Each row is a point on a landscape with many valleys, with its height.
A ball rolls from a point to the lowest of its 2 nearest points, and stops where none of them is lower. Distance is the straight distance between rows; heights are no part of it.
j77: [ 20   1   7 -18  -6  20  48 -53  11  15   1 -34  16 -10  -6  22  34 -23
  39  13 -37  -2  -4 -17  23   0   4 -40 -34 -56  12]  (h 4.43)
j926: [ -5 -23  -8  -7   1  35 -61  25  11   2  -6 -15  57  12 -13  -2  13  56
 -14  24  16 -35   9   0  13 -11  19  24   8  11  17]  (h 2.74)
j662: [-43  28   7  16  12 -22 -12 -10  -4   5 -31  24 -52  21  -6  -8 -46 -34
 -36 -24  -8 -10   5  15  12  12  15  12  33  46 -17]  (h 5.21)
j219: [ 11  34  17  20   4  25  53 -29  -8   5  30  19 -22 -12   4  35 -16 -29
  38 -35 -33  21 -12   4   4  -6  14 -45   2 -20   5]  (h 6.12)
j760: [ -7 -32  15 -12  30 -65   4  -2  13  -1  -1   3 -32 -25  -3 -17  13 -32
 -22  56   9  33  13  28 -10 -12 -14  11 -24  -1  -2]  (h 4.14)
j522: [  7   6 -21  -3  -2   6  28 -62  10  14 -33 -38  -7   5   2 -23  12  -5
  24 -26 -20 -23  -6 -58  16  36 -40 -23  19 -25 -18]  (h 1.68)
j652: [ 12   7  17  18 -18  25  12  -5 -37  37  -1 -22 -28   9  -3  34  25 -25
   9  -3 -24 -38 -33  -1  33   8  17  -6  -1 -26  -4]  (h 2.85)
j961: [ 31  -9 -34  -6 -19 -13  -3  38  -1 -49  26  18  17  11  34 -27   8  38
  24  -8  63   4  -8 -48 -47   4 -45   2   4  12 -12]  (h 3.20)
j645: [-15  23   9  13  10  20  -9 -22  -2   9  -8  18  -4  17 -20  18 -25 -10
  -8 -28 -19  -5  18  21  31  -6  34  -6  24   5   1]  (h 7.19)
j287: [ -8  -4  -9 -19  12  13  25 -32  18 -10   9  -2  53 -10 -19  19   5  -5
  28   0 -23  37  48  24  -4 -21  24 -26 -23 -24  31]  (h 3.75)
j526: [  6  -8   0   3   2 -15   1 -15 -17  27 -11 -30 -36   3   0 -27  11  -3
 -28  -6  -3 -41 -19 -25  24  39 -29  12  26 -12 -17]  (h 3.39)
j347: [-15  21  39  17  14 -18  25   1 -10  12   0   2 -57  -7   1  20 -14 -59
  -2  21 -34   6  -3  18   0   0  24 -18 -10  11   7]  (h 4.91)
j155: [ 35 -45 -11 -19 -11   0   4  29   6 -15  26 -22  43 -19  10   3  64  14
  22  48  33   8 -11 -24 -22 -11 -24  -8 -40 -32   7]  (h 4.85)
j693: [  0 -31 -20 -16   6  23 -40   4  28   0 -14 -33  81   9 -16  -8  32  56
  -6  28   1 -15  23  -3   8 -19  18  13  10  -4  20]  (h 3.13)
j588: [ 15  -5 -27   0  -3  39 -24 -17  11  -4 -22 -31  50  13   2  -6  23  68
  18 -20 -11 -33  -7 -44  30  11 -14   0  38  -7   7]  (h 3.26)
j563: [ -4  -5  11 -15   9  17  23  -5   4  -9  30   1  45 -24 -10  39   5 -13
  31  11 -28  23  24  31   1 -21  30 -26 -41 -28  39]  (h 3.92)
j23: [ 15   4 -38   3 -12  36 -28   4  10 -20 -17 -13  45  20  15 -11  14  71
  20 -27  20 -27 -15 -56   6  12 -36   5  46  15  -2]  (h 2.56)
j569: [-25 -39 -14 -16   0  -7 -25  28  23 -26   0   8  77 -10  -6 -16   6   1
  -9  25  24  27  49  25 -41 -28  20  17 -24  13  28]  (h 3.38)
j710: [-11  19 -24  -5   5 -15  28 -18  11 -32 -12  24 -10  12  17 -16 -13  -9
  22 -30  11  16   1 -17 -23  21 -38 -18  14  29 -11]  (h 4.13)
j407: [-22  20   8  12   5  19  -9   6   6  -7  26  38  23 -13 -23  21 -64   6
  -8 -45 -19  23  25  51  -2 -30  54 -15   1  -2  22]  (h 8.85)
j863: [-11  24 -36  -3  14  29  22 -72  23 -17 -29  -1  28   5 -17  -1  -8  20
  24 -47 -20  18  22 -28  21   2 -13 -31  36 -22  -3]  (h 2.81)
j433: [ 30 -10 -25 -21 -10  33  23 -38  21   3  -4 -45  54  -1  -2   6  48  30
  42  10 -15   2   3 -35   9   1 -14 -26 -23 -35  16]  (h 4.48)
j378: [ 27   7   6   6  -1 -29  60   5  -8 -18  23  10 -66 -24  43   5  17 -33
  29  16   1  19 -32 -31 -28  25 -44 -37 -22   9  -2]  (h 5.26)
j686: [ 22   4  19  11 -42  -9 -23  79 -41  -1  43  23 -40   1  30  11 -12   8
 -18  15  23  -7 -49   0 -19  -4   8  17 -29  31  -3]  (h 2.78)
j171: [  8  26  15   6   4   8  60  -2  -1 -12  33  20 -13 -21  17  27 -13 -23
  55 -12 -24  26   0   5 -27  -1   2 -44 -27  -7  16]  (h 5.90)
j329: [ -4 -10   2   1 -23   6 -66  52  -9 -16  15  23  11  18   5 -13 -27  33
 -35   5  39 -20  -2   5 -12  -3  10  36  -5  42  -3]  (h 8.84)
j988: [ 15 -20  26 -15  10 -30  37   0   2   5   8 -15 -41 -32   6  14  38 -43
   8  52 -12   3 -25   5   1   8 -17 -20 -37 -27   5]  (h 7.85)
j250: [ 35  -3  -7   7 -20  18  22   0 -20  -4  14 -16 -16   4  27   3  36   6
  26 -13   8 -26 -42 -51   2  36 -43 -15  -9  -9  -7]  (h 4.46)
j30: [ 23 -12   9  -9 -17  43   1  29 -16  -3  28 -15  35  -3   5  41  39  17
  28  22   2 -21 -26  -3   8   0   5  -8 -40 -22  21]  (h 4.29)
j125: [  2 -14  10   2  10 -50 -22  18 -15   4   3  18 -52  -5  15 -20   1   4
 -31  31  43  -4  -6 -10   9   8 -24  39   4  16 -14]  (h 7.87)
j233: [  4  17  22  13 -32   7 -14  65 -32   4  36  22 -18   4  13  17 -30   6
   0  -6  -3  -1 -31  22 -21  -8  26   7 -28  33   3]  (h 3.31)
j924: [ 16 -15 -14  -1   7 -41  29 -34   0  -2 -15  -9 -49  -8  21 -29  20 -13
   3   7   9   3 -14 -34  -1  34 -57  -4   7  -7 -19]  (h 7.16)
j495: [  5  49  -4  35 -32  25 -16  13 -39  38   6  11 -46  29  -2  28 -24   8
   1 -71  -2 -15 -30  13  27  -3  17  -4  35  13 -24]  (h 6.42)
j976: [ 17  21  -3  18 -24 -29   1  48 -30  -2  15  31 -74  19  40  -9 -18   6
 -27 -27  24  -7 -46 -31  -9  22 -25  15  10  49 -31]  (h 4.70)
j137: [ -7  58  29  38 -13  12   8  13 -26  37  15  16 -59   3  -2  44 -37 -42
   6 -16 -34  16 -17  38   5 -26  43 -21  11   1   3]  (h 5.58)
j262: [  2  34 -23   1 -20  13 -14  22   1 -32 -10  24   4  30  22 -16 -21  48
   3 -53  38 -14 -24 -41 -15  28 -43  12  38  43 -30]  (h 7.62)
j541: [  3 -21  47 -14  27 -52  16  16 -10  21   7 -12 -63 -44   2  10  32 -47
 -14  70  -9   7 -28  21  12  -5  -9  10 -36 -29  -2]  (h 7.74)
j377: [  5 -13  17 -18  -5  32   4  25  -5  -5  30  -5  43 -15  -6  41  20  -3
  23  26  -9  -5   1  23   9 -13  28 -12 -48 -20  34]  (h 4.12)
j156: [ 13  -4 -21 -10  -5  33   2   1   6 -16  14  -6  56   4   5   7  24  39
  35  -5   6   2  12 -13  -8   5  -9 -10 -12  -7  21]  (h 3.74)
j26: [  3 -28 -23 -21  11   5  13 -35  37  -3 -31 -43  56   1 -13 -23  31  15
   4  20 -11  11  23 -10 -11  -7  -7  -1  -1 -18  -1]  (h 4.07)
j591: [ 14 -21 -27  -6  -7 -18 -12  24   9 -32  11  16  17   7  13 -20  11  18
   4  13  45   6   8 -19 -32   2 -29   6   4  13  -2]  (h 3.88)
j898: [-34  -1   9   3  11  -3 -34   5   8  -8  -8  19   9   8 -14   0 -39 -15
 -18   7  -4   2  25  41  -1  -9  31  13  -7  31  12]  (h 1.69)
j894: [-25   1  -2   1 -10  37 -80  26  -4  -5  -2  17  44  15 -17   5 -38  41
 -32  -3  13 -19  20  30   7 -16  42  36   0  31  10]  (h 2.75)
j730: [-29  -7 -34 -13   1  -4  -7  10  26 -43 -15  22  63   4   1 -20 -19  12
   5  -9  22  32  44   8 -45  -9  -7  13  10  24   9]  (h 4.90)
j969: [-18  49  39  33  -2 -12  21  29 -29  31   5   3 -83  -2   5  39 -25 -66
  -9  20 -33  13 -24  25  -9 -10  40 -15 -13  10   6]  (h 5.25)
j855: [-24 -26   8  -4  17   3 -59   6 -10  37 -29 -39  -9   7 -21 -44  -8  30
 -61  14   5 -56  -2   6  39  10   4  41  42  -6 -10]  (h 4.96)
j408: [-20   4  19  10  11  23 -17 -24  -3  21  -6   0  10  13 -32  23 -15 -11
 -18   3 -23 -14  22  35  37 -14  49   1   1  -7  11]  (h 7.03)
j792: [-32  25  18   9   0  -7 -11  18  13 -14  17  49  21 -24  -5  11 -75   6
   6 -35 -20  33  32  54 -34 -18  51   1 -16  11  24]  (h 8.93)
j126: [-33   1   8   6  -5  11 -66  19  -6  -2  -4  21   6  16 -14  -3 -45   4
 -43   4   5 -17  10  37   4  -8  40  35  -5  45   4]  (h 2.45)
j307: [ -5 -23  39 -28  15  -3  16 -10  15  22  -1 -36  13 -19 -26  27  30 -43
  -1  53 -36  -9  -5  36  23 -22  29 -13 -51 -48  19]  (h 5.57)
j81: [-58  32 -12   2  20 -15 -10 -33  17 -23 -52  28  -6  20 -21 -19 -48 -12
 -23 -26   0   6  34  15  10   2  -2   4  46  38 -19]  (h 2.95)
j945: [-26 -24 -23  -8  25 -37   1 -23  26 -19 -37   9   6   5 -10 -33  -6 -16
 -24  18  14  21  28  14 -19   0 -14  11  18  19  -8]  (h 2.84)
j881: [-11 -10  -4  10   3  -6 -36   0 -19  29 -23 -29 -32  12  -6 -40  -3  20
 -51  -9   4 -60 -15 -18  36  33 -20  33  52  -3 -19]  (h 4.31)
j440: [ 20  -4 -15  17 -11 -10 -31  30 -22  -2  -4   2 -33  16  20 -23   9  37
 -33  -7  45 -40 -28 -42  10  29 -34  33  35  16 -18]  (h 8.33)
j777: [  5  54   9  40 -23  24   5   0 -31  46  16  13 -61  16   1  40 -24 -26
  10 -56 -23   1 -28  26  28 -17  26 -27  34  -5 -10]  (h 5.97)
j943: [  2   8  -6 -11   3  -2  53  -9  10 -26  23  15  14 -14  17  11  -3 -15
  59 -11 -12  34  16   2 -41   7 -15 -39 -25   1  19]  (h 5.71)
j488: [ 11  37 -12  35 -14  57  13 -17  -7  23  25  14  -7  18 -15  35 -26  13
  -9 -83 -13  -2 -22  14  26 -23  32 -38  38 -19   2]  (h 8.62)
j33: [-10 -21  15  -1 -19 -15 -74  54 -13 -13  28  21   4  -5  10  -2 -25   8
 -46  34  35 -11  -4  22 -12 -19  24  38 -35  32   7]  (h 8.95)
j568: [ 11 -56  -3 -30  32 -21 -12 -11  36   3 -22 -41  46 -19 -24 -50  37  13
 -31  50  15  26  27  14 -13 -32  -3  36   2 -26 -13]  (h 2.29)
j614: [ 29   6  -7   0 -17  57   2  24 -15  -6  38  -4  45   2   1  34  19  47
  34 -15   4 -14 -11  -4  11  -1   9  -6 -20 -17  23]  (h 4.38)
j478: [  0   4  27  14 -11  31  -2 -11 -27  50  -4 -23 -13  10 -20  39  14 -24
  -5   1 -34 -34 -15  21  50  -8  43   3   3 -38   2]  (h 3.28)
j689: [ 14  -3  -2   3  -7   7  21 -36 -11  31 -13 -46 -24   5   3 -17  16  -7
   0 -16 -20 -45 -25 -43  29  41 -31 -11  12 -33 -20]  (h 2.55)
j550: [ 29  11  -5  11 -43  27 -33  59 -27  -5  20  11  -5  31  23  -3   2  44
  -6 -21  36 -32 -37 -26  -7  12 -14  21   5  31 -16]  (h 1.01)
j734: [-15  30   6  30 -23  12 -33  15 -39  46 -12   1 -50  31  -6  18 -17 -14
 -22 -36 -10 -33 -19  17  32  -1  31  19  25  24 -15]  (h 6.21)
j87: [ -2  41   6  10 -14 -29  10  40 -16 -13  10  42 -55  17  32 -10 -47  -2
  -9 -41   5  12 -34 -16 -29  17 -14   1  10  60 -28]  (h 5.69)
j797: [-20  10  35   7  16  -3  16 -11   1   8   1   5 -14 -10 -11  31 -14 -51
   7  21 -34  11  12  33  12 -11  39 -23 -17  -4  19]  (h 5.22)
j50: [-30 -24  12 -18  11 -15  -2  18  21 -13   7   5  59 -28 -10  13   0 -30
  11  29 -15  35  49  53 -20 -31  38  -8 -49  -4  46]  (h 3.90)
j442: [  9 -21 -32 -20  -2  34 -18   4  20 -17   1 -22  92   4  -8   0  31  57
  18  12   0   9  30 -14  -7 -16   7   4   1  -9  27]  (h 3.42)
j258: [ 12  25  18  20 -25  12  22  30 -48  38  11 -17 -65   2  14  48  21 -43
  19   1 -25 -24 -55   2  13  -1  17 -12 -11 -15   0]  (h 2.23)
j650: [ -4 -13   4   8   5 -17 -23  10  -6   5  -8   4 -29   9  -3 -14  -2  -6
 -31  13  17 -22  -5   5   9  14  -7  19   5  20  -5]  (h 7.64)
j741: [-42  43   4   3  14 -18  -6  -7   5 -17 -23  41 -29  15  -6  -8 -62 -19
 -17 -40  -6  14  15  17  -6   2  10   3  29  54 -15]  (h 4.26)
j54: [-16  35  23  15  14   1  32  -2   7  -8  27  35  -4 -25  -5  27 -53 -25
  27 -24 -33  36  27  38 -22 -16  36 -31 -11  -7  20]  (h 7.60)
j285: [ -8  10   5  10  -2  17 -14   3 -12   4  -5   6  -9  18  -6   9 -11  -5
  -6 -14  -2 -18  -1  11  13  10  15   1   4  19   0]  (h 7.40)
j641: [ 24  20  -6  13 -22  52   6  24 -17  -4  45  16  29   3  -4  34 -16  52
  20 -53   1  -5 -16  10  -3  -6  17  -6  -8 -10   8]  (h 4.11)
j221: [-10  20  27  11  14  16  22 -72  12  31 -12   6 -13   5 -21  21 -18 -50
  -5 -14 -55   4  23  21  45 -11  37 -30  27 -42   5]  (h 6.55)
j738: [ 22  30 -12  16  -6  47  18 -19 -15  -1  13   1   2  14   5  17   7  27
  32 -54  -5  -7 -17 -27  15  19 -10 -21  13 -10  -6]  (h 8.30)
j132: [  8 -33  22 -39   7  10  10  -6  29  26  -6 -53  34 -18 -25  16  48 -16
  -4  53 -21 -17  -4  24  24 -26  11  -2 -51 -55  16]  (h 5.66)
j470: [ 30 -45  16 -28  10 -31 -10  12   2  13   8 -27  -3 -25  -2 -20  62   5
  -1  64  29   5  -8  -5   2 -15 -34  27 -28 -45 -12]  (h 5.92)
j539: [-28   3  16  -6 -10 -14 -20  41  11 -19  17  41  33 -20  10  -1 -54   5
   5 -11  -3  27  31  47 -43 -18  37  12 -35  21  35]  (h 9.01)
j933: [ 25   1  23  11 -17 -20  18  55 -31   1  30   8 -66 -17  31  26  10 -28
  -6  32   6   0 -49  -6 -12   6 -10   2 -27  13   0]  (h 2.33)
j527: [-14 -31 -12  -6  26 -63  -3  -9  13 -19 -12  17 -16 -10   0 -32   2 -19
 -24  39  29  39  24   9 -23  -6 -20  23   4  17 -10]  (h 3.59)
j711: [-35  -9  27  -7  12  -4 -20  17   8  -3  15   7  34 -26 -19  24 -22 -33
  -1  32 -22  17  33  59   1 -27  57  -1 -48   0  40]  (h 4.10)
j352: [ 17 -56  -3 -26  31 -38  14 -22  29 -18 -13 -19  35 -24 -13 -49  36  -7
 -12  52  25  48  31   0 -33 -22 -18  34  -9 -20 -27]  (h 2.77)
j318: [-31   7  -2  -7  18 -11   3 -12  18 -20  -6  21  23   0 -14   2 -32 -18
   9  -4 -14  27  44  34 -11 -10  17 -13  -1  19  17]  (h 2.53)
j376: [-30 -24 -10 -19  10   4 -13   5  24 -15  -1   3  84 -16 -16   8  -3  -2
   6  11  -6  38  65  42 -19 -30  36   5 -31  -2  40]  (h 3.69)
j552: [ 29  -5   8  15 -47  11 -40  75 -44   5  31  10 -31  16  23   6   2  25
 -25   5  36 -29 -52  -9  -1   1   0  28 -14  27 -15]  (h 2.18)
j149: [-30  26  -2  22  -3  -9 -19  -3 -18  19 -32   7 -50  26  -5 -14 -28 -14
 -42 -37   0 -36 -10  -5  21  27  -1  23  46  36 -27]  (h 6.01)
j967: [ 19 -47 -21 -13   8 -27 -16  16   9 -24   6  -4  32 -12   1 -29  41  17
  -2  41  54  25  18 -20 -34 -18 -19  23  -3  -9  -9]  (h 4.37)
j586: [-18 -43  -6 -17   6   0 -56  31  20  -6   3  -7  64  -7 -18 -13  13  19
 -31  45  24   1  30  25 -12 -25  25  23 -22   3  24]  (h 3.03)
j991: [ 11 -11   6 -23   4  -7  58 -50  22   4  -8 -25   1 -17  -2   8  30 -45
  36  25 -34  14   2  -4   3  -3  -6 -44 -42 -37   7]  (h 4.59)
j558: [ 22 -22 -27 -22  -1  19  22 -53  39  14 -31 -64  49  -5  -7 -23  37  27
  24  11 -21  -5   8 -36  13  -5 -14  -6  -3 -33   3]  (h 4.30)
j574: [  1  30   2  29  -7  39  10   4  -2  10  36  28   4   0 -20  35 -50  10
  -9 -62 -19   9  -7  38   4 -32  50 -27  15 -11  11]  (h 8.75)
j492: [ 14  36 -15   1 -24  11   3  29  -4 -23  23  35  14  20  21  -5 -26  47
  29 -61  26   0 -24 -29 -31  27 -32   1  11  31 -22]  (h 7.92)
j419: [-24  22  38  23  12 -16  11 -24 -13  37 -19   1 -57   9 -14  14 -20 -64
 -16   1 -40 -14   1  24  27  -4  33  -7  16   1  -1]  (h 4.41)
j93: [  5 -46 -16 -17  16 -33  22  -9  27 -30  -8  -3  44 -17  -3 -27  32 -21
  -5  35  15  52  32  -2 -45 -12 -11   6 -14  -1  -6]  (h 3.25)
j356: [-20  -7  47  -5  24 -18  14  -1  10  12   0 -13 -12 -25 -20  32   7 -64
  -4  55 -38   5  -1  40  10 -18  37 -21 -40 -19  22]  (h 5.41)
j64: [ 12   3   2  -7   3  29  23 -39   4   6   3 -14  21   5 -11  22  20  -2
  29  -4 -25  -3   6  -7  26   1   8 -32 -14 -33  13]  (h 4.25)
j637: [-22  44  20  14   8 -13  21   9   4 -12  14  45 -20 -14   4  10 -66 -16
  17 -35 -25  35  15  27 -36  -3  22 -19   0  28   1]  (h 7.42)
j264: [-20  64  13  16   2 -23  28   6  -9  -3  -2  39 -65  13  16   2 -57 -22
   4 -52 -14  20 -14  -3 -22  16  -3 -16  25  55 -25]  (h 6.56)
j288: [ 38  -4 -12   1 -27  -1 -19  53 -13 -30  32  19   0  15  30 -14  10  43
   4  -5  59 -18 -28 -45 -24  12 -34  11   1  21  -9]  (h 2.37)
j820: [ 32   4   2  25 -26 -29   3  48 -47  11  23  16 -86   2  43   4  10   2
 -21   6  29 -15 -49 -31   8  22 -30  25   3  22 -26]  (h 3.73)
j191: [  8 -15  42 -26  28 -68  26  -1 -17  30   4 -15 -76 -38  17 -14  32 -34
  -3  62  -2  14 -16   1  19   8 -38  28 -23 -31 -15]  (h 7.61)
j236: [  8  22  10  10 -22  25  -3  36 -19   2  37  29   9   2   0  25 -35  30
  16 -37  -3   0 -13  22 -12  -6  24   2 -17  12   2]  (h 3.78)
j672: [-13   8  12  -4  16   7  14 -62  11  27 -26 -15   0  12 -25   5  -4 -27
  -1  -6 -36 -11  26   8  38   0  22 -16  16 -35   1]  (h 6.73)
j437: [-11  16 -20  -7   8  -1  50 -17  21 -31  19  33  38 -23   7   6 -27  11
  53 -48 -13  46  35  14 -45  -5  -1 -29  -8  -8  20]  (h 5.47)
j535: [-19 -11 -22  -7   0  -7 -27  20  13 -30  -9  18  31  12  -2 -22 -17  16
 -13   5  34   1  22   3 -21  -1  -8  14   9  30   1]  (h 4.44)
j460: [ -8 -51   1 -22  22 -13 -36   0  32  11 -20 -31  49  -6 -31 -31  25  18
 -34  54  16   2  25  25  -2 -24   8  23  -5 -15   7]  (h 2.67)
j963: [-40  -8   6   9  15  -3 -59   2  -8  28 -35  -6 -23  18 -22 -29 -26  12
 -70   1   7 -49   1  21  26   8  17  43  34  24  -9]  (h 5.39)
j817: [-23  25 -10  16 -11  11 -48  17 -18   9 -34  11 -25  32  -6 -15 -26  17
 -43 -37  15 -41 -12  -5  20  22   2  35  45  44 -27]  (h 6.60)
j52: [ 36 -56  -9 -18   0 -29   8  17   8 -24  24  -9  37 -32   7 -17  66   1
  17  51  42  35  10 -20 -37 -18 -26  10 -37 -27 -11]  (h 4.65)
j897: [  6  15 -32  -6  -2  24  22 -76  24   4 -42 -33  26   4  -7 -15   9  19
  34 -33 -26  -6   7 -54  21  15 -26 -24  27 -29  -7]  (h 2.32)
j469: [-20  -2  21  -2  12  11 -16 -34   5  37 -27 -26   6  15 -30   1  -1 -13
 -21   6 -28 -33  19  22  44   2  30   5  13 -23   3]  (h 6.89)
j431: [-23  -3 -21 -19  27  -1  27 -56  35 -14 -20  -1  55  -4 -32   3  -6 -14
  14  -1 -31  50  61  25  -3 -24  26 -20   0 -16  18]  (h 3.49)
j238: [  3  19   0   6  12 -35  50  -2   4 -23  11  22 -51 -10  32  -5  -8 -35
  21  -2  -6  23  -5 -16 -33  23 -34 -32  -8  30   0]  (h 5.56)
j24: [-26   0  17  23  -5  10 -42   9 -30  43 -21 -11 -39  21 -19   1 -11 -11
 -43  -5  -5 -48 -10  23  32   4  32  32  19  16  -9]  (h 5.81)
j787: [ -3 -13 -33 -10  12 -41  30 -55  17  -4 -46 -24 -28  -5   6 -55   8  -7
  -9  -4   6   9   1 -39  -9  28 -66   6  33 -14 -31]  (h 6.82)
j281: [  7 -12 -18   3 -18  10 -65  46  -5 -22   6  15  19  17   9 -22  -6  56
 -29   8  56 -30 -11 -23  -9   0 -10  30  18  30  -8]  (h 8.72)
j355: [  5 -11 -10  12 -14   7 -67  40 -13  -3  -9   2 -14  18   8 -27  -6  49
 -48   7  48 -47 -20 -29  10  11  -7  48  34  31 -14]  (h 8.57)
j660: [-19  -8  17  -5 -17  -6 -47  50  -3 -17  23  26  19  -8  10  -3 -35  -1
 -19  16  13   3  13  33 -25 -14  27  19 -37  34  21]  (h 9.03)
j851: [ 13  40 -19  25  -3  53   9 -34  -9   3   4   5  -6  12  -8  21 -15  26
   8 -82  -8  -7 -15 -21  28   7   3 -24  44 -17 -12]  (h 8.45)
j785: [ 21 -43  14 -21   4  -3  -4  13  12  10   6 -35  21 -20  -8   1  53   1
  -6  54  10 -13 -13   8  10  -9 -11   1 -40 -40  10]  (h 5.79)
j185: [ -9  -2  -4  10  -3  52 -68  25  -8  11  -3  -4  42  18 -21  13  -7  53
 -21   0   4 -35  10  18  26  -8  42  28   8  15   9]  (h 2.25)
j160: [ -6  36  14  15   1  -5  24   2  -7  -3   5  27 -41   9  11  12 -33 -22
  14 -31 -14   9  -5   7 -11  11   6 -15   6  33  -7]  (h 7.09)
j848: [-15  15  33  22  -6  12   7 -37 -24  63  -9 -15 -34  12 -24  25  -8 -54
 -13  -9 -47 -24  -6  26  51  -6  42  -4  28 -35  -6]  (h 3.79)
j531: [ 32  -2 -28   8 -17  26 -20  15  -5 -16  -5 -15  17  18  26 -16  26  55
  17 -22  32 -37 -33 -70  -1  29 -47   0  30   5  -9]  (h 3.36)
j177: [ 27  23  -9   7 -18  33   7  16 -11 -13  19  10  10  24  19   8   1  34
  32 -40  18 -13 -26 -31  -8  27 -24  -7   4  13  -8]  (h 8.13)
j868: [ 16 -18  11 -11  15 -55  24 -16 -11  16   3  -8 -61 -25  21 -20  31 -18
  -3  35  10   5 -15 -18   6  23 -48   9  -7 -20 -19]  (h 7.41)
j694: [  7  28  26  20   4  28  38 -47  -6  22  15  13 -25  -3  -5  37  -9 -45
  15 -19 -47  14  -2  15  29 -14  28 -44  12 -38   8]  (h 6.33)
j340: [ -7 -36  10 -12  22 -47  19   0  21 -13   0  -1   2 -31  -3  -5  17 -48
  -7  52  -4  40  22  29 -25 -15  -2 -13 -36   0  14]  (h 4.49)
j232: [ 37 -34 -19 -15 -11  14  12  -7  18   0   1 -43  41  -7   9 -11  59  25
  18  31  13  -3 -15 -39  -7   4 -33 -14 -21 -32   6]  (h 4.68)
j667: [ 26 -34  -4 -24  15 -39  22 -34  16  10 -18 -37 -15 -21   2 -46  39  -5
  -1  36  15  23   6 -14  -8   1 -48  25  -2 -35 -25]  (h 6.24)
j415: [ 31 -41  12 -31  17 -49  23 -13  12   4   4 -28 -11 -31   1 -28  59 -15
   9  60  18  33   2  -3 -11 -15 -35  23 -28 -41 -24]  (h 6.07)
j866: [ -7 -34 -29 -20  18 -10  26 -32  37 -26 -33 -16  61   0 -13 -33  22  -4
  -7  21   0  40  38  -4 -35 -12  -9   5   6  -2  -7]  (h 3.72)
j579: [ 13   7  -5   0   1  37   6 -53   7  25 -15 -36  18   5 -13   8  18  13
  12 -15 -33 -29   5 -26  46   8   8 -16  15 -41   2]  (h 3.97)
j720: [  7 -31 -25 -17  17 -34  10 -42  21  -1 -45 -36  -1  -5  -4 -60  19  12
 -17  16  13  13   9 -24  -7   8 -49  25  34 -20 -26]  (h 6.52)
j950: [ 36  -8   4   2 -12  -6  36   9 -17 -12  24  -1 -36 -11  33   7  36 -12
  25  12  13  -9 -43 -34  -8  25 -43 -21 -21  -4   0]  (h 4.83)
j379: [-46   7 -22  -4  22 -31   6 -48  25 -15 -63   4  -5  19 -17 -34 -23 -17
 -23  -9   0   7  27   4   0  10 -21   4  43  19 -16]  (h 1.41)
j48: [ 13   2 -18  -4   1  42 -16 -46  15  21 -30 -43  44   6 -16   0  19  56
   9 -22 -33 -34   3 -36  46   3   6  -5  39 -31   6]  (h 3.67)
j618: [ 18 -12 -15   3  -2 -38 -30  21 -13 -13   6  16 -32   8  17 -27  11  32
 -18  15  62 -10  -9 -40  -3  14 -39  33  15  14 -20]  (h 8.09)
j190: [ -8 -19  14 -21  17 -26  44 -29  29  -1 -10 -16   5 -20  -6   6  19 -54
  19  39 -30  28  17  22 -12 -11   3 -37 -38 -19  10]  (h 4.79)
j207: [ -1  35 -11  12 -21  29 -38  31 -15  -7 -16  20  -6  34   5  -9 -28  48
 -14 -54  27 -25 -24 -25   5  24 -11  27  41  44 -30]  (h 7.18)
j624: [ 25   5  19   9 -23  13  24  50 -38  12  27  -5 -49  -5  19  42  21 -29
  19  16 -11 -15 -60  -1  -3   7   4 -10 -29  -5   5]  (h 1.67)
j441: [ 32   6 -26   8 -17  33   7 -14  -5  -5   0 -22  14  12  22  -7  32  35
  38 -28   6 -26 -32 -70   6  35 -53 -18   9  -7  -5]  (h 4.00)
j953: [-25   5 -33 -13   8  -2  28 -12  23 -38  -1  26  56  -6  -2  -9 -21  12
  31 -31   1  44  45  14 -39  -8 -10  -7   4   7  12]  (h 5.24)
j266: [-14  19 -36  -7  12   9  25 -41  19 -30 -21  10  22  13   2  -9  -7   7
  33 -35  -1  21  18 -17 -14  12 -31 -22  26   6  -6]  (h 3.40)
j341: [-11   0 -24  -4  17 -47  34 -23  16 -31 -18  20 -34  -1  17 -23  -4 -29
   2   2   6  31  10 -13 -30  14 -41 -14  12  25  -7]  (h 4.87)
j661: [ 34   2  20  14 -11 -44  10  52 -42   3  32  22 -83 -18  45  18  18  -7
  -6  37  29   2 -46 -31  -1  15 -26  24 -19  13 -20]  (h 3.00)
j809: [-32  14 -15  -7  26   9  15 -45  26 -21  -8  26  37  -3 -28   9 -38  -9
   4 -27 -23  39  53  35   8 -23  31 -25  17 -11  18]  (h 3.12)

Call two points neighbours if one is among the 2 nearest of the other. Go from one point of each pair to the other, from neighbour to neighbour, staying as low as possible. Name the highest point that can't be avoided.
j624, j379 -> j495
j898, j185 -> j894
j550, j185 -> j614
j522, j23 -> j238
j379, j23 -> j190

Where does a ball stop that starts at each point below?
j539 -> j379
j33 -> j550
j694 -> j550
